Points, in no order, along strands that fork and pass close to each other.
Points whose rows are less than 64.5 apart are linked; no others are. Some points are linked to none.
solu: [15 13 5 -7 3 -1 -11 -5 -18 -13 7 -11 5 -2 6 23 16 -22 7 -31 8 -6 32 -14]
Ranum: [-12 -26 20 -15 9 9 -9 5 -11 18 15 -10 15 -23 10 11 16 -4 -13 -36 9 12 -17 9]
dokab: [5 -27 17 -35 31 12 -4 -5 14 -22 -8 -5 -18 -10 11 18 5 8 -13 -19 -16 31 10 9]
vos: [-11 31 -13 14 -11 -12 21 6 -17 0 3 -6 17 12 -9 22 7 -62 9 -16 5 19 39 -15]
Pagus: [-9 -5 22 7 -7 3 1 -12 -8 18 -3 -8 17 -9 3 4 -9 4 -43 18 26 13 -52 15]
med: [-14 -17 5 -21 33 7 -12 7 21 11 -12 -1 -33 2 -7 -10 -8 34 -27 6 -13 37 -46 22]
vufi: [6 7 -23 -8 -10 -6 -15 24 -18 -18 8 0 10 -3 2 -9 2 10 37 0 -10 8 39 -17]
kor: [15 -9 -3 -25 11 -1 -3 0 36 -45 -2 7 -52 8 6 -19 -16 28 16 -7 -40 -6 32 -1]
Kudal: [-3 16 -6 30 -34 -18 -5 -2 -2 -3 -8 4 13 2 22 -25 -28 23 -1 24 17 -17 -8 -1]
Potad: [24 -1 -20 20 17 3 13 -17 -7 11 -17 8 1 27 -29 4 20 -1 0 8 26 1 6 -20]
Nevu: [-17 22 -2 36 -47 -28 13 11 -38 10 23 -13 38 8 16 9 -10 -34 13 5 5 -40 22 14]
fuz: [-1 -3 19 -11 -18 6 -11 -29 -29 7 20 1 15 -26 11 21 -6 -8 -6 10 19 -19 -3 1]
Difum: [-8 10 0 28 7 3 -14 12 -6 25 -4 -9 4 11 -21 -1 3 17 -8 -6 17 5 -38 9]
difi: [25 -9 -11 -5 31 14 12 -4 -5 -24 -28 -4 -9 18 -6 20 15 -7 -3 -10 -3 24 25 -4]
lal: [-15 48 -2 10 -30 -15 4 16 -16 -6 18 -9 15 5 4 13 -2 -59 19 -5 -14 -2 30 -16]
Dutir: [-6 12 -17 26 -18 -19 4 -2 20 2 -35 14 14 18 12 -30 -11 16 -14 17 24 -10 -9 -14]
Vemom: [-3 -3 2 -2 12 6 -19 5 -23 -1 6 -6 5 -10 -6 13 -3 19 11 -13 10 15 6 0]
sas: [14 6 -11 20 26 9 3 -1 -4 17 -12 -4 -14 18 -36 5 12 11 0 10 12 12 -24 -2]
togob: [-5 -5 -1 -16 -6 -7 -19 2 16 -16 7 7 -12 -18 20 -19 -20 33 16 -8 -11 -5 16 -3]
desil: [-26 41 11 18 -36 -15 4 17 -30 3 30 -16 23 2 4 22 -4 -51 12 -8 -11 -23 9 11]
kega: [-6 -17 16 1 -15 1 -11 -23 -4 12 1 5 20 -14 14 5 2 12 -16 0 33 -18 -10 -6]
meva: [26 0 -7 -32 -11 -7 -9 7 8 -54 3 0 -18 3 11 -1 -1 5 24 13 -32 11 56 -22]
Rodu: [18 2 -13 1 30 7 32 -2 -11 0 -13 -8 -2 14 -21 19 25 -44 -6 -15 -3 30 13 2]
pubal: [-8 -6 12 -3 -28 -11 -17 -10 5 -1 21 12 1 -26 22 -18 -22 28 8 2 2 -30 -2 2]
dutof: [28 -7 -9 1 24 3 -3 -1 26 -20 -16 3 -30 16 -2 -7 12 25 13 -28 -11 -15 18 -4]
losod: [14 -44 18 -43 26 18 2 -5 32 -30 -2 2 -18 -6 -7 17 18 0 4 -15 -31 6 32 -4]
Larez: [-26 1 8 10 -10 2 -16 7 -9 0 -5 -1 4 -16 13 -6 -35 29 -11 25 7 9 -21 15]
fen: [10 5 14 -29 -2 7 -14 -28 -12 -16 20 2 -10 -25 4 22 -8 -4 8 10 -4 -6 14 -5]
sot: [-26 13 -14 22 -6 -5 32 12 -20 16 -8 -7 28 7 -4 12 0 -53 -9 -18 5 32 11 7]
Buv: [6 21 -3 4 1 0 -4 -1 9 17 16 4 -19 -5 -11 -8 9 -13 19 -15 -7 -35 -8 -2]
Poziv: [-5 -5 16 11 -33 -8 -24 -10 -5 22 20 4 14 -10 7 -5 -11 22 1 18 20 -46 -20 0]
Zug: [12 -29 19 -40 17 3 -14 1 34 -39 15 -3 -44 0 -9 7 -2 18 16 -12 -45 1 43 0]
lus: [16 -17 15 -11 27 4 -19 -22 9 5 14 0 -30 -1 -16 14 9 35 1 -14 3 -8 -14 5]
Puvog: [1 14 -9 33 -9 -10 12 -6 30 23 -28 12 10 24 -11 -18 11 -6 -17 2 28 -8 -21 -14]
zak: [-38 6 10 19 -16 9 16 30 -38 12 18 -17 41 -8 1 16 -7 -25 -2 12 -4 10 -18 30]
dil: [-15 21 -10 38 -14 -12 16 12 -5 27 8 1 16 5 -11 -11 0 -24 11 -6 5 -20 -9 5]
Bitaf: [-37 4 3 21 -22 3 0 35 -25 12 18 -8 36 -13 3 -4 -16 1 15 11 -9 -10 -5 15]
Natos: [25 -36 -1 -38 4 7 5 -6 30 -35 1 14 -11 -2 4 -1 23 5 24 -4 -30 -16 47 -19]
rerub: [-5 -4 19 -7 20 7 -16 -3 9 12 16 -10 -32 -8 -15 0 -11 34 -10 -9 -3 10 -42 18]
vep: [11 11 -26 4 4 1 25 5 22 0 -12 20 -9 5 -8 -22 4 -22 23 11 -16 -7 22 -13]
vin: [-22 -1 14 -14 7 15 -2 21 -1 11 14 -11 0 -22 4 0 0 -15 -7 -22 -16 14 -28 17]
niso: [-22 -10 0 5 -3 10 16 7 -3 29 -9 5 26 -13 -6 -8 3 -17 -12 12 11 12 -19 1]
Zolu: [-20 13 5 24 2 -3 -15 23 24 24 -19 -8 0 20 -17 -20 -7 17 -30 11 13 7 -53 10]
funop: [-19 5 -6 0 18 9 -11 18 22 16 -25 3 -21 10 -9 -20 -19 28 -18 19 -10 18 -37 11]
buven: [14 -6 -18 0 -11 -4 -2 -14 -8 -10 -6 17 11 -1 4 -15 -6 29 12 25 18 -3 16 -20]
Gote: [11 -22 -19 4 11 9 8 -12 15 3 -32 23 11 25 -18 -9 18 23 -14 23 32 10 2 -29]
Robi: [-6 28 23 -7 -23 -3 -16 -16 -28 -3 31 -11 2 -18 14 23 -14 -21 0 -1 -2 -34 -4 11]
bam: [-9 -9 17 0 -3 -5 20 5 -28 18 4 -21 22 -16 18 9 3 -20 -41 -2 8 28 -53 27]
Bizib: [-5 -1 -12 -1 17 0 31 11 -27 22 -4 -10 19 6 -11 12 24 -47 -15 -23 4 46 -9 5]
zira: [-25 -2 16 41 -25 -2 20 11 -37 20 11 -22 45 10 11 18 -9 -19 -14 18 21 -16 -13 26]
gapeb: [-5 -22 -6 -4 -2 4 -16 -7 14 2 -21 18 11 4 -6 -12 -2 47 -6 26 27 8 -5 -20]
tazor: [-18 27 21 20 -24 -2 -11 4 -18 -4 24 -14 -3 -14 14 4 -30 3 3 3 -4 -28 -18 22]
Gil: [12 1 14 -35 4 1 -25 4 9 -39 23 -10 -31 -6 -2 15 -7 6 22 3 -33 5 40 -13]
Gike: [9 -40 9 -28 44 14 2 -16 22 -17 -31 4 -28 9 4 13 6 30 -30 -5 -12 35 -10 15]
veli: [8 -12 -12 -15 40 6 11 9 3 3 -31 -7 -16 11 -1 0 14 -6 -27 -12 -15 45 -28 19]
Povik: [17 1 17 -17 16 8 -16 -16 11 5 18 0 -27 -9 -6 10 12 -2 10 -29 -11 -26 1 2]
buliz: [-22 -12 3 6 -5 4 3 1 10 22 -27 5 25 3 1 -13 -8 2 -40 30 24 19 -34 -4]
vig: [0 17 -8 -12 16 11 -5 14 1 -18 -1 -2 -27 -4 -7 -7 -18 7 20 11 -25 14 13 0]
gam: [-29 7 23 15 -11 6 -4 18 -2 17 17 -17 2 -18 9 -5 -17 -1 -11 -8 -11 -12 -38 29]
Bedev: [-17 -1 10 39 -31 -7 2 7 -18 8 -4 -11 33 0 23 -4 -21 8 -11 19 24 -19 -6 14]
simi: [9 15 -29 19 -16 -12 30 -12 5 17 -4 21 9 11 -13 -11 10 -35 19 8 12 -13 19 -19]
sener: [7 5 -16 1 36 11 6 2 4 -12 -39 0 -17 17 4 3 -4 5 -14 -2 -5 31 3 8]
levin: [17 -23 16 -23 25 7 -4 -15 -3 13 10 -9 -7 -10 -1 21 30 0 -17 -38 6 12 -25 9]
mez: [-17 -4 -5 23 -16 -3 20 0 -15 39 8 7 34 -2 -11 -1 14 -32 -2 0 21 -16 -3 -7]
rafi: [49 11 -23 -2 -6 -11 13 -34 1 -20 -2 18 -14 15 0 -6 13 -8 19 14 1 -32 28 -20]
movu: [10 -11 -3 -26 3 -11 -10 -16 23 -48 -9 16 -24 -1 26 -13 -18 41 12 -3 -14 7 33 -5]
fufe: [15 -11 -15 -25 0 11 8 3 19 -15 2 15 -4 -8 -4 -14 14 -12 28 11 -24 -9 35 -21]
pir: [10 -24 -3 -16 37 12 7 -8 28 5 -36 7 -12 15 -3 0 21 12 -36 0 5 31 -31 2]
Vub: [12 14 -12 18 -2 -5 6 -3 30 18 -6 12 -8 11 -5 -25 14 -2 9 -13 7 -30 -9 -16]
Detes: [3 30 -24 24 -30 -24 11 0 -1 5 10 8 6 5 4 -22 -4 -21 23 0 1 -25 12 -7]
vita: [26 5 -22 -26 -20 -12 -18 14 -4 -26 29 3 -9 0 4 -17 4 8 45 11 -29 0 44 -21]
tubi: [30 -1 -6 -15 1 0 -5 -27 -7 -21 4 10 -9 -4 3 10 3 10 17 8 6 -14 27 -17]

A fork is a point with three links, a tip a point with one. Leave the first point through the second and follow the links. Name the first fork or tip that comes.
Natos, fufe: bam
pir, veli: Nevu
Difum, Zolu: Bitaf
Pagus, buliz: losod
rerub, med: tubi

Follow the links from the first point to the second, and from the first to the third. Name the last point that the two ways share.
veli, levin, buliz: losod
buliz, vin, veli: losod
funop, levin, niso: fuz
meva, gam, funop: fuz
sot, meva, tubi: Zug
vita, Detes, Vub: Zug

A fork is a point with three links. Follow the links from the first point to the second and name the forks in between, in order.
fen, difi: fuz Zug losod
lus, difi: tubi fuz Zug losod
Pagus, Potad: losod Zug fuz tubi
fuz, Bizib: Zug losod
dil, Poziv: losod Zug
Kudal, vufi: tubi fuz Zug
vufi, Robi: Zug fuz
